Points on a hilly landscape, in no order, each with its height.
From any point a ball rolls to the lowest of the 2 points nearest to it. It stops when none of these is lower. Distance is the straight distance between rows; heights are no part of it.
Melu (h 554): [124 172 143  60  75 131 123 106 131 200 101  83 117 152  84 103  91 111
  87 118]
Robi (h 579): [135 155 139  69 110  99 124 100 152 207  86  86 125 158  89 101 107 111
 104 131]
raf (h 387): [147 106 138 153 150 135  95 107  92  64 173 169 104 127 161 148 171 159
 161 137]
mag (h 365): [139 136  98 117 195 105 141 163 186 131 126 131 137  98 165  85 157 113
 112 143]
soro (h 703): [132 109  63  91 142 119 157 109 157  84 163 115 138 130 156 123 103 102
 138 147]
Lege (h 656): [ 71  86 143  95  70 124 174 136 129 150 171  97 111 112 109 160 109 140
 118 133]
rotin (h 514): [ 68 138 150 105  64 138 137 140 138 152 115 121 116 109  55 151  83 140
 124 123]
zile (h 446): [107 123 121  63  95 133 144 134 174 164 134 119 117  92  83 132 112 149
  85 106]
Vevip (h 509): [107 113 149 101 144 107 149 149 156 149 115 118 138 125 135 139 120 124
 154 156]
Dede (h 774): [128  84 125 145 184  82 152 141 159 147 148 128 130 120 190 101 154 148
 117 120]
Sosav (h 185): [209 185 111 152 104 119  99 118  90 171  38 121 142 174 103 106 120 111
 134 137]
tapuf (h 647): [136 132  61 104 149 170  99 116 140  63 131 151 125 105 121 115 132 100
 157 136]
mesi (h 334): [172 146 118 154  90 189 110 144 116  52 140 198 112 132 136 121 150 153
 168 162]
Folog (h 450): [101 112 122 117  60 176 185 177  83 117 150  91 127 127 133 135  94 102
 141 158]
gumo (h 397): [144 106  89 132 111 161 131 103 103  47 151 162 116 148 124 159 105 119
 183 141]
doko (h 480): [106 132  98 102 130 167 141 136 128 101 141 119 142  90 145 138 122 105
 132 126]
Dezut (h 429): [177 123  97 118 174 108 126 102 146 132 130 133 140 138 156 120 129 131
  68 105]
manu (h 617): [157 152 144 118 110 151 139 150  91 139 109 132 134 150 125 144  94 139
 101 145]
nid (h 537): [160 106 180 139 110 117 153 130 100 177 100 103 143 175 128 144 134 110
  64 102]
simog (h 632): [ 97 100 151 103 109 108 182 139 139 183 171  87 131 105 159 139 139 144
  88 106]
neme (h 395): [128 175 136 111  74 175 153 201  99 135 122  85 132 148 144  92  75 101
 131 180]
gisad (h 518): [ 94 135 205 115  71 118 124 144 110 194  95 107  93 174  72 121  83 144
 114 146]
budi (h 558): [100  83 151 128 137 111 169 166 128 165 150 119 121  91 157 161 159 157
 126 142]
Tiri (h 828): [106 105  89 117 171  69 169 142 201 150 133 123 132 130 162  60 118 140
 107 141]
dunob (h 655): [ 91  94  66 104 140 135 156 115 159  98 164 104 139 101 153 120 112 102
 147 113]
tuvip (h 535): [111 136 200  93  68  98 115 113 134 201  98 101 100 184  67 121 100 131
 108 118]
Banof (h 294): [181 132 133 111 104 107 130 127 125 199  68  75 151 181 106 111 150  74
  64 118]
nos (h 797): [137  94 127 128 180  65 164 144 184 161 125 118 136 140 164  94 132 132
 108 135]
Suzil (h 324): [162 119  98 109  94 171 158 169 111  88 131 160 116 129 116 147 116 132
 140 176]
gesaf (h 435): [107 128  71  68 143 123 144 132 193 133 117 108 133 103 107 106 106 112
 127 148]
Fuli (h 484): [216 197 164 152 113 112 136 122 159 113 118 167 153 182 143 102 170 110
 165 184]
bukam (h 302): [151  92 120 142 166  99 129  99 148 145 134 132 133 138 151 121 135 146
  62  70]
meba (h 427): [120 137 116 122  91 176 167 173  98  98 142 119 141 114 146 137 112 102
 154 152]
dipo (h 749): [141 110 143 159 154 121 136 132 102 113 183 135 131 112 208 141 187 142
 154 133]
gav (h 577): [ 96 140 205 170 120 103 131 104 104 157 117 113 153 144 115 160 101 133
 124  79]
dup (h 843): [ 87 129  84 107 156 144 114 115 168 117 147 117 137  77 149 100 126 126
 101  85]
mezi (h 487): [124 135 186 126 131  92 127 109 126 175  87  99 152 174 116 139 102 112
 141 111]
rek (h 693): [163 114 169 101 151  87 172 149 141 165 133  95 133 165 162 121 143 101
 101 165]
vit (h 246): [ 98 117 153 167 101 126 162 116  66 125 169 118 126 118 144 188 116 159
 108 122]
Vidi (h 555): [146  91 173 129 129 108 164 144 118 175 124 115 129 137 141 159 148 141
  67 107]
nezis (h 438): [114  96  97 118 161 123 120 114 152  90 144 142 125 119 146 131 118 133
 162 138]
fam (h 228): [131 144 166 193 100 153 143 164  53 115 161 140 124 119 176 157 144 159
 131 129]
faben (h 295): [ 90 126 113 174 112 188 102 145  48  69 178 134 102  70 127 142 169 132
 134 127]
zap (h 563): [159 134 155 140 100  99 113 109 113 196  48  92 163 191  96 123 124  86
 116 109]
bubis (h 598): [104  95 150 134 145  87 144 145 193 188 127 124 137 101 139  97 149 155
  93  68]
vuzak (h 382): [ 85  86 129 168 174 106  86  76 108 103 176 136  98 105 137 142 147 170
 111  88]
Buto (h 213): [154 203 145 149 148 152  66 114 110  99  98 155 148 140 135 101 135 108
 176 126]
nuler (h 525): [101 112 116 166  99 147 135 106  79  73 148 150 113 134 105 183  87 148
 137 131]
vegi (h 453): [ 80 127 124 109 116 146 141 125 133 120 132 112 141 100 123 150 103 122
 143 116]
soko (h 425): [ 56  70 107 132 122 108 137 127 172 125 159 132 112  81 110 141 132 159
 149 104]
Nogu (h 344): [119 128 136 139 157 149 113 134 116 126 129 142 122  89 137 148 152 146
  96  98]
sefud (h 266): [125 143 125 149 131 179 111 133  65  79 174 141 119  88 163 139 167 132
 118 116]
pum (h 321): [178 165  82 124 151  69 106  97 156 195  33  95 150 146  93 102 150  83
 134 136]
lesu (h 461): [124  85 151 142 137 104 136 103 120 135 146 150 109 127 116 182 120 178
  94 112]
rel (h 235): [119 152 147 152 108 150 127 157 100 100 112 148 134 146 133 143  91 132
 186 156]
mit (h 452): [191 166 143 138 149 111 114  97 121 113 113 147 149 177 151 135 128 115
 152 140]
gase (h 488): [139 114 147 139 134 109 121  92 105 131 117 151 121 162 101 175  88 169
 106 114]
deni (h 314): [148 156 103 117 194  97 127 138 186 152 101 115 152 122 139  91 145 100
 120 135]
Dar (h 620): [137 136 131 102 143 105 123  98 160 170 103 118 142 137 112 129 108 128
 107 101]
kupo (h 502): [105 143 200 128  98 117 135 134 113 181  92 102 131 167  95 137  84 137
 128 127]
pulok (h 362): [106 140 154 101  70 163 142 164  89 148 121  97  89 183 111 109  65 122
 114 179]
Tura (h 313): [153 168 168 173 121 178  78 154  98  71 127 181 122 127 136  97 164 148
 174 145]
Koz (h 342): [ 93 134 166 190 147 150  88 116  64 104 141 149 107  92 115 154 151 151
  97 102]
Vuz (h 236): [148  93 110 147 204 109  90 121 134  97 155 152 107 109 175  87 174 151
 119 119]
leziv (h 247): [200 171 133 113 143 115 142 145 135 151 100 123 147 159 136 119 146  92
 106 159]
tem (h 528): [148 167 101 108 170 160  96 133 140  96 131 138 137  91 150 102 160 101
 122 128]
vik (h 644): [106 145 154 127 130 117 111  97 135 149 105 130 138 130  98 149  98 143
 113  87]
Pigum (h 538): [115 115 110  71 110 137 157 124 143 129 141 101 127 132 120 139  91 109
 120 150]
vid (h 699): [ 75 122 149  99  95 105 141 103 157 149 157 109 132 113  96 148  94 145
 117  90]
mar (h 597): [ 88  59 121 107 104 102 180 151 148 163 172 106 110  95 141 158 146 161
 123 135]
ravep (h 265): [128 130 123 120 174  78 123 128 196 182  83 113 149 128 123  91 130 113
 122 116]
puz (h 690): [138  82  73 138 129 175 106 114 105  40 192 145  98  98 141 107 189 106
 183 129]
Zuduz (h 593): [143 124 139 115 134  89 124 106 170 192  90  99 157 155 111 111 129 106
  91  84]
tuz (h 323): [ 80 147 125  95  77 146 136  95 125 120 131 101 140 138  88 147  55 120
 131 109]
mem (h 211): [228 169 115 125 153  80 142 142 156 146 100 129 141 177 120 116 175  96
 112 181]
lom (h 657): [120 112  85 113 180 155  77 119 138  70 143 151 109  94 129 102 151 126
 145 126]
nura (h 673): [140 141 105 123 165 150  79  90 113  80 136 156 120 121 132 135 125 135
 121 107]
nunan (h 296): [195 144 156 163 154 137  99 123 101 112 110 156 149 151 159 124 175 105
 114 105]
mopup (h 170): [221 142 102 137 180  67 130 120 172 130 112 148 135 178 133 115 166 115
 122 164]
panef (h 600): [ 82  82  69 141 114 181 151 118 113  81 156 113 118  82 106 138 136  84
 172  92]
Vivas (h 383): [121 156 124 119  60 173 135 194 100 132 121  81 102 178 122  82  51 114
 145 188]
Mabig (h 410): [142 166 114 120  68 190 169 201  95 105 140 106 140 124 150 110  98 101
 134 166]
Lizam (h 330): [ 77 128 151 178 123 162  90 150  61  73 166 139 116  93 147 129 176 131
 195 139]
Tigig (h 327): [182 111 135 102 124 136 158 161 115 124 133 150 118 133 140 150 138 146
 108 177]
mese (h 717): [122 100 185  98 126  91 168 128 145 183 140  85 123 161 148 125 123 118
 100 136]
zema (h 494): [107 142 172 158 151 140 118 144  94 105 143 132 140 107 175 139 155 123
 173 125]
Rimu (h 527): [ 60 129 173 160 108 128 159 133  94 146 159  98 141  95 154 168 130 137
 138 105]
Puf (h 333): [ 81  81  92 144 163 139  80  90 107  71 180 135  94  92 129 129 149 159
 127 105]
mose (h 371): [157 108 159 167 172 133  84 116  85  87 148 171 103 128 146 139 174 156
 127 117]
nof (h 807): [124  88 108  97 146  80 158 109 185 150 150 118 121 139 145 111 101 155
  89 120]
ranu (h 426): [142 116 144 123 130 123 151 129 115 107 148 136 135 150 158 156 116 133
 159 157]
Nepom (h 359): [135 132 155 167 150 143  97 122  80  98 123 170 110 122 119 161 138 161
 112 114]
sar (h 530): [ 71 129 129 186 106 156 118 116  73  91 147 154 112  88  96 173 110 156
 104 117]
fer (h 364): [ 58  81  90 120 134 107 113 112 199 116 145 154 109  84  95 116 115 165
 138  91]
Gozim (h 531): [111 100 149 121 152 108 153 141 151 161 127 122 134 109 146 143 136 146
 119 117]
Rego (h 301): [154 143 104 110 154  75 111 123 189 207  48 108 146 132  88 101 144 105
 124 122]
Des (h 329): [168 169  82 102 174  93 102 102 165 140  87 134 140 142 117 119 122 116
 155 157]
gofo (h 740): [111 106 122 157 134 143 137 134  79 119 182 132 120  95 182 168 179 154
 129 124]
ziton (h 532): [ 91 142 139  97  88 158 137 165 128 152  91 125 124 115  75 140  89 145
 127 149]
Gobus (h 226): [189 227  97 116 102 148 135 124 157  85 126 145 150 146 125  99 150  96
 157 190]
Kogo (h 320): [ 90 125 142 164 143 170  74 122  60  75 159 139  99  73 120 135 169 148
 116 112]
kub (h 259): [113 165 132  97 106 138 129 116 116 140  99 108 140 144 100 139  69 123
 137 136]
Sibu (h 115): [142  95 106 154 190 109 114 114 141 126 147 137 119 114 179  91 161 146
  78  84]
zib (h 606): [122 132 204 146 110 120 155 166  88 156 114 114 132 162 141 143 102 139
 138 150]
Det (h 373): [ 81 107 105  98 151 101 133 116 194 130 127 116 140 115 124 112  95 124
 162 121]
sak (h 863): [ 94  88 100 123 151  74 157 135 200 157 138 147 127 115 148  65 116 172
 102 102]
pud (h 607): [133 104  71 123 146 133 161 145 170  68 172 127 134 108 168 103 166  77
 192 161]
napo (h 441): [161 129 151 141 161 115 121 109 115 104 132 154 137 157 158 151 129 133
 155 136]
venub (h 625): [146 163 167 162  98 151 134 168  82 155  97 116 136 161 124 131  84 139
 100 125]
kivun (h 659): [123 145 124 125 165 132  92  88 131 125 113 138 134 124 120 142 112 135
 120  88]
fune (h 374): [102 113  66  93 168 109 133 140 204 132 118 136 129  92 127  88 123 135
 116 129]
Guve (h 838): [111  79 107  74 118  80 152 127 207 166 143 128 106 126 108  97 103 169
  98 121]
zir (h 332): [194 153 151 138 106 109 139 151 110 180  73  85 165 193 131 110 148  58
  92 143]
Gero (h 315): [ 83 109 137 138  85 118 161  91  94 126 181 109 122 118 124 184  98 154
  99 104]
Bon (h 287): [199 157 118 121 137 149 118 133 119  96 126 173 131 132 145 135 152 137
 118 150]
baza (h 543): [187 195 103 114 156 169  88 128 138  76 141 154 137 103 150  88 182 102
 113 138]
beme (h 400): [126  89 134 108  99 131 168 145 110 112 149 122 115 153 133 157 103 127
 160 179]
dez (h 766): [138 106 156  69 101  98 142 116 164 197 131  97 108 157  99 111 123 134
  61 114]
bofaz (h 670): [145 103 148  91 129 111 186 157 124 151 160 101 123 134 171 137 139 118
 111 174]
Puzif (h 557): [ 65 129 189 172 123 104 134 103 117 152 149 112 138 102 130 163 128 140
 123  79]
fezib (h 566): [127 115 110 137 128 159 126 123 139  52 162 153 129 119 148 112 164  85
 227 152]
novi (h 492): [ 97  87  98 144  55 182 200 168  76 110 146  96 115 115 101 141 105  91
 162 128]
ziga (h 351): [175 122 150  87 112 131 159 158 105 144 126 128 103 177 133 132 118 131
 100 195]
Melal (h 737): [ 96 121 144  86 117 108 156 102 155 154 157  86 140 131 139 131  91 126
 112 105]
mobur (h 378): [ 85 127 119 122 136 154 106 125 138 124 127 151 116  65  98 144 137 150
  91  94]
lebe (h 234): [196 161 110 144 171 123  69  99 123 127  75 153 144 151 123 112 160 106
 128 113]
nuf (h 757): [149 105 152 150 173 103 141 146 129 133 152 134 130 113 193 134 178 137
 130 125]
gokev (h 550): [ 91  91 165 153 136  84 129 131 173 175 141 137 115  92 111 134 148 172
 102  71]
Zolak (h 506): [190 191 126 112 102 126 127 160 109 162  71 121 118 179 104  99 106 120
 146 200]
Vidug (h 339): [186 188  81 106 162  82 109 102 153 165  61 108 139 142  95 108 138 100
 143 166]
Ninu (h 591): [ 94 136 204 192 104 113 144 137  82 151 115 124 128 149 105 163  88 157
 113 115]
fovi (h 575): [ 46 140 151 167 124 149  89 127 110 109 127 154 111  62  75 154 138 148
 116 101]
mepo (h 497): [180 111 137 121 158 104 146 121 130 145 130 125 137 151 158 140 138 123
  86 124]
kug (h 250): [ 98 137 154 183 110 154 126 154  76  93 134 149 121 118 132 157 111 149
 168 143]
Nele (h 559): [178 181  87 109 156 149 121 144 171  73 156 151 130 100 151  95 190  98
 129 166]
rupo (h 533): [ 91 109 145 107  97 107 134  88 126 128 136 127 121 154  80 166  67 151
 136 130]
Degan (h 505): [ 80  98  96 185  89 165 139 115  70  73 161 143 107  98  89 177 108 134
 134 122]
funu (h 479): [ 73 162 165 119  71 126 128 139 148 157 130 123 126  78  61 149 104 145
 103  83]
pude (h 669): [133 103  72 116 159 157  90 120 139  41 173 142 107  93 141  85 171 108
 173 140]
voza (h 375): [151 120 144 106  88 145 155 156  86 118 138 125 107 179 132 140  87 140
 133 189]
Nek (h 695): [125  98  79 132 124 184 102 124  88  50 180 151  99  87 132 137 166 126
 141 120]
Sasan (h 639): [109  64 122  89 109 119 188 152 130 149 175  97 112 120 153 150 136 135
 126 167]
kog (h 264): [170 140 107 145 196 102  61  78 147 128  86 139 139 158 129  99 146 109
 124  97]
Bub (h 445): [130 115 124 153 207 119  52 102 135 115 116 122 126 121 141  57 163 120
  98  72]
lal (h 420): [ 55 133 141 140  86 157 152 142 105 111 134 105 139 105 109 149  90 117
 161 118]
lidor (h 804): [ 97 119  93 104 138 105 134 108 184 144 156 116 134  94 143  91 107 149
  87  69]
toz (h 510): [127 149 120  57  91 126 125 106 160 182 117 101 119 124  79 121 102 134
  73 102]
tefud (h 539): [101 128 131 126 107 171 137 185 120 130  86 153 121 100  85 154 109 143
 153 162]
fodol (h 730): [ 87  87 116 166 117 134 140 136  87 115 173 138 112  95 138 186 160 160
 140 136]
Lizok (h 457): [ 80  86  95 136 182 106 126 148 171 124 145 145 114  84 165  70 150 156
 127 120]
sapab (h 474): [ 31  80 125 161 146 100 101 107 155 123 167 137 104  76 112 132 147 165
 155  95]
kebe (h 859): [ 98 110  77 112 150 155 135 132 142 113 167 115 128  65 166 115 154 126
 101 104]
mor (h 613): [112 110 190 108 107 122 161 171 104 157 118 105 111 163 132 135 104 130
 143 185]
fevom (h 346): [ 71  93 113 147 126 124 118  92 128 107 164 143 105  84 101 169 125 167
 108  97]
pidis (h 208): [220 178  93 142 138 118  85  99 108 150  53 143 144 159 103 120 145 106
 124 129]
ful (h 489): [121 143 105  55 126 113 142 116 171 155 116  93 130 143 109 111  91 104
 125 160]
gilu (h 428): [125  97 128 149 170 110 109  90 126 116 143 151 111 122 132 154 132 163
 101  92]
nud (h 357): [145 117 126 156 155 110  86 109 152 164  74 117 167 143 118 115 160  93
  83  56]
Daget (h 608): [174 163 118  91 122 138 131 138 117 155  84 131 126 154 105 128 109 130
 111 166]
fuvob (h 694): [ 85 100 120 108 101 117 164 126 154 156 179  99 127  84 137 141 127 154
  88  87]
lurem (h 300): [153 140  94 117 187  99  84  88 165 133  91 146 131 139 118 113 122 134
 136 117]
Sini (h 628): [ 88  94 174  88  87 129 169 149 115 155 149  91 106 144 126 142 107 132
 124 165]
Suduz (h 290): [148 167 148  80  92 144 132 142  97 192  93  86  99 186 112  92 103  99
  83 170]
Tisod (h 183): [179 235  99 132 127 144  87 120 117 130  64 146 149 133 117  92 125 102
 172 155]
niv (h 343): [178 137 136 151 114 158 115 128  97  69 148 194 120 144 144 151 141 161
 152 154]
pumov (h 490): [222 189 151 149  96 129 136 147 127 123 104 162 137 187 135 106 131 133
 152 189]
katik (h 508): [120 162 111 103 157 158 117 123 133 121 126 120 148  92 147 125 130 108
 110 110]
Vuver (h 350): [187 176 172 150 117 125 142 159 101 157  90 105 170 181 149 108 132  84
 126 141]
penik (h 401): [ 65 111 104 145  88 143 146  88  97  94 177 113 127 102 112 175  98 129
 121  97]
mokal (h 668): [103 120 163  85  98  84 132 122 187 177 135 112 122 119  87 124 106 151
 117  84]
susar (h 580): [148 146  66 112 154 142 136 147 176  67 165 138 133  97 163 100 168  85
 156 167]
Pafu (h 586): [116  80  77 142 153 141 131 135 146  64 176 134 120  99 162 107 178  95
 210 145]
lemen (h 523): [163 116 172 135 131 115 142 121 104 151 111 119 139 174 141 152 116 129
 101 118]
kat (h 601): [100 136 199 174 126 117 143 137  84 134 124 129 136 143 143 162 102 142
 151 127]
feveb (h 750): [ 95  95  99 121 136 114 144 112 159 138 170 125 121  85 149 125 133 163
  81  79]
dopiv (h 251): [ 66  68  74 150 138 130 120  96 133  88 175 135 100  86 118 150 134 154
 143 100]
ladi (h 551): [138 135 171 110  94  98 117 102 113 203  69  94 128 187  80 122 106 121
 111 106]
zaf (h 415): [104 112 105 132 192  96 135 159 192 155 118 137 129  92 161  68 157 137
 109 116]
lag (h 245): [137 148 159 176 133 159 119 138  61 104 161 139 128 110 183 144 163 134
 120 109]
nis (h 254): [211 111 136 152 165 103 103 108 129 132  97 157 140 182 137 140 156 121
 113 122]
Nop (h 470): [ 84  81  86 134 168 119 126 121 154 105 162 132 122  93 159 118 140 146
 151 117]
rinu (h 512): [ 67  88 148 155 158  89 116 118 160 148 148 136 117  88 137 122 144 167
 128  82]
zude (h 496): [211 201 140 134  65 146 149 169 142 121 118 144 129 183 128  85 126 133
 150 222]
didin (h 581): [128 104 164  93 107 121 168 152 125 180 141 103 119 117 129 146 135 145
  70 127]
vaka (h 411): [ 77  99  96 117 160 116 108  90 166  95 140 127 136 121 129 124  96 126
 178 114]
Pazeg (h 599): [152 165 127  81 129 111 132 120 133 182  80 101 130 161 101 118 106 106
 120 169]
ligas (h 752): [143  98  93  96 156  98 159 120 160 121 158 118 131 133 165 121 106 130
 116 146]
kigo (h 498): [112 132 187 121 152 100 136 138 141 166  95 115 153 144 137 139 114 116
 162 136]
suvup (h 507): [105 125 141 139 116 125 122  90 101 101 127 149 123 154  98 178  67 159
 141 131]
Sasiz (h 326): [112 157 157 170 111 187  86 158  79  59 151 155 121  97 146 103 163 128
 185 140]
Bif (h 561): [107 112 172 104 114  87 126  93 148 168 110 117 121 163  88 149  87 150
 135 118]
kop (h 499): [ 36  60  75 148 120 107 144 124 176 127 177 125 109  74 135  96 140 152
 160  89]
torep (h 209): [138 121 171 167 118 129 155 148  66 136 140 134 127 124 155 171 141 155
 103 123]
Pobo (h 716): [ 76  84 107 137  93 150 170 146 100 119 158 126 118  89 115 174 135 139
 143 132]
baban (h 544): [127 128 123 123 115 165 133 189 126 104 100 168 124 108 110 140 133 131
 185 175]
rup (h 230): [174 150 149  89 113 123 144 137 114 189  94  90 125 178 117 112 125  91
  68 146]
zilif (h 380): [ 47 133 125 124  72 152 149 113 128 113 131 106 133 111  72 154  70 114
 150 105]
mela (h 325): [181 187 142 159  91 194  92 146 125  70 134 189 127 127 145  83 169 149
 156 161]
Sul (h 199): [133 210 113 122 151 151  73 106 118 120  79 137 152 126 119 107 108 105
 175 130]
bala (h 475): [157 113 157 137 149  70 114  90 146 177  72 105 158 193 117 129 123 103
 136 107]
Mavaf (h 553): [ 71 156 148 159 101 154 116 125 104 122 127 144 124  86  84 163 108 157
  94  91]
fusol (h 468): [117 113 154 155 201 120  60 105 113 104 146 115 124 111 164  80 165 124
 124  80]
mal (h 467): [ 68  99  76 162 106 167 125  86  90  71 174 131 111  86  96 170 122 124
 124  96]
Tugi (h 260): [163 107 118 150 206  99  97 116 153 118 120 155 123 138 160 101 160 137
 126 122]
pusam (h 316): [171 138 140 138 164 147 112 135 106 121 125 144 133 112 159 137 166 127
  94 106]
ropid (h 573): [147 117 150 127  94  94 107 112 147 200  64  91 164 172  87 127 137  92
  94  77]
Tal (h 800): [118  98 119  48 109 100 152 121 181 172 145 103  99 145 106 110 106 137
  80 145]
veno (h 299): [ 90  97  81  96 142 125 124 121 187 125 129 142 118  86 100 125 112 153
 116 111]
nifa (h 223): [120 178 116 101 137 143 105 110 131 138  86 126 152 126 116 130  98 113
 150 124]
zasov (h 549): [ 85  90  81 156  87 189 181 149  86 100 149 111 117  86  92 148 129  90
 166 102]
Dero (h 386): [109 118 112  74  85 157 154 146 132 146 129 117 115 102  91 145 104 138
  83 135]
Gez (h 276): [213 119 121 136 144  97 116 116 125 160  74 130 145 187 116 137 152 107
  93 130]
pinan (h 220): [197 120 107 130 187  90 107 111 155 123 109 161 128 158 142 125 148 133
 120 136]
Kuvi (h 202): [193 233  90 113 109 142 117 128 122 118  95 135 151 148 125 100 120 105
 146 175]
Dibi (h 556): [144 129 116 138 110 164 126 147 131  64 142 174 126 123 137 127 150 112
 207 171]
sevo (h 633): [149 171 158 142  92 146 124 152  88 186  67  98 138 167 103 111  89 125
  93 116]
sokon (h 256): [208 198  94 116 133 140 124 121 152  89 133 165 141 139 135 112 161 113
 130 169]
tik (h 466): [207 156 149 154 158 119  91  87 126  87 134 170 139 171 162 116 167 119
 152 130]
mel (h 683): [112 132  97 131 138 179  87 108  90  63 150 152 113  96 118 148 131 136
 121 115]
doz (h 308): [ 79 122 128 205  97 177 116 154  61  62 159 144 110 101 128 143 143 127
 193 135]
feno (h 548): [122 114 120 128 145 154 108 153 133  82 118 168 118 105 126 145 146 128
 184 158]
gesib (h 409): [136 102 109 147 133 137 114  94 101  54 170 159 116 137 149 161 131 142
 172 134]
zameg (h 306): [197 144 115 113  99 156 142 152 110  95 134 170 122 151 129 142 125 147
 122 184]
kili (h 277): [100 118 118 203  79 168 143 162  69  73 149 142 113 122 111 154  95 140
 175 145]
fut (h 430): [ 71 136 129 107 103 136 121 132 170 146 136 134 128  62  82 143 122 150
 102  79]
derav (h 636): [121 111 142 110 130  78 124 128 201 188 117 130 132 118 104 106 129 156
  94  71]
Ravim (h 322): [ 87 130 119 105 159  85 123 119 214 167 106 121 146 113 118  89 106 136
 144 105]
mugu (h 501): [197 205 133 132  72 137 124 182 119 152  99 110 121 193 126  65 101 124
 154 211]
veka (h 356): [158 116 120 132 121 139 123 123 102  83 129 178 114 156 116 168 100 160
 150 160]
teku (h 476): [203 165 156 147 141 113 121 110 153  95 137 175 144 166 157 118 178 124
 168 166]
sevu (h 504): [ 87 148 170 164 118 154 149 161  82 125 144 111 147  99 173 151 138 120
 160 122]
Kav (h 360): [164 183 191 162 109 141 143 173  99 135 106 121 160 159 167 112 122 105
 159 144]
beron (h 552): [ 48  87  94 129 136 118 140 143 188 139 157 115 134  66 150  93 137 139
 144  94]
nasi (h 483): [110 123 151 155 178 125  96 113 104 100 161 120 131 106 181 117 167 127
 152 105]
gutur (h 631): [ 99  95  60 122 146 173 113 112 134  62 156 127 115  91 122 120 130  91
 167 112]
Ril (h 331): [133 140 174  98  96 133 140 146  94 174 109  98 104 194 120 118  93 123
 101 165]
kig (h 605): [ 65  82  75 106 119 126 167 133 181 127 164  93 138  81 137 106 118 112
 151 101]
Gadez (h 275): [206 185 138 143 143 140 114 139 122 130  97 146 155 149 144 113 165  98
 122 135]
bufa (h 225): [144 179 153 151 128 148 107 133 104  94 116 150 145 150 149 125 110 122
 179 139]
Gopas (h 372): [149 121 105 114 140 132 112 102 130  74 124 165 127 154 122 151 104 132
 181 158]
Tolaf (h 465): [188 139 152 137 149  89 116  94 117 150  86 119 158 198 129 134 117 103
 141 131]
kovob (h 171): [202 219 106 143 111 119 102 124 107 162  44 131 142 151 105  95 127 106
 166 164]
Fules (h 303): [202 122 100 154 119  97  99 115 126 166  52 108 172 183 114 130 169  68
  99 123]
Kinu (h 328): [164 114 120 160 132 103  84 110 131 167  51 111 181 170 114 133 159  77
 105  80]
Vatap (h 345): [135 123  98  87 102 171 152 159 118 117 121 134 125 111 109 147 108 129
 116 155]
bamid (h 405): [135 129 122 151 184 129  59 108 143 142  88 118 145 119 125  85 170  99
  81  53]
gep (h 739): [135 112 189  86 104 109 148 116 121 193 132  89 104 188 121 122 117 114
  68 128]
milur (h 689): [ 60  80 120 132  50 144 184 138 106 132 167 102 107  97  82 167 116 129
 130 124]

Where does a ball stop that starts at each point below?
pud => Sul
dup => Sibu
Pafu => mopup
Sini => pinan
puz => rup

Call two points neighbours if one is among the 2 nearest of the other. Go from one point of each pair to the other, from neighbour to neighbour, staying as low as possible. Name the highest point that can't be avoided.
zameg and ravep => Vidug
rup and Sul => Kav
Sul and dopiv => nuler
Sibu and pinan => Tugi
Tura and Sul => Lizam
Sul and torep => gesib
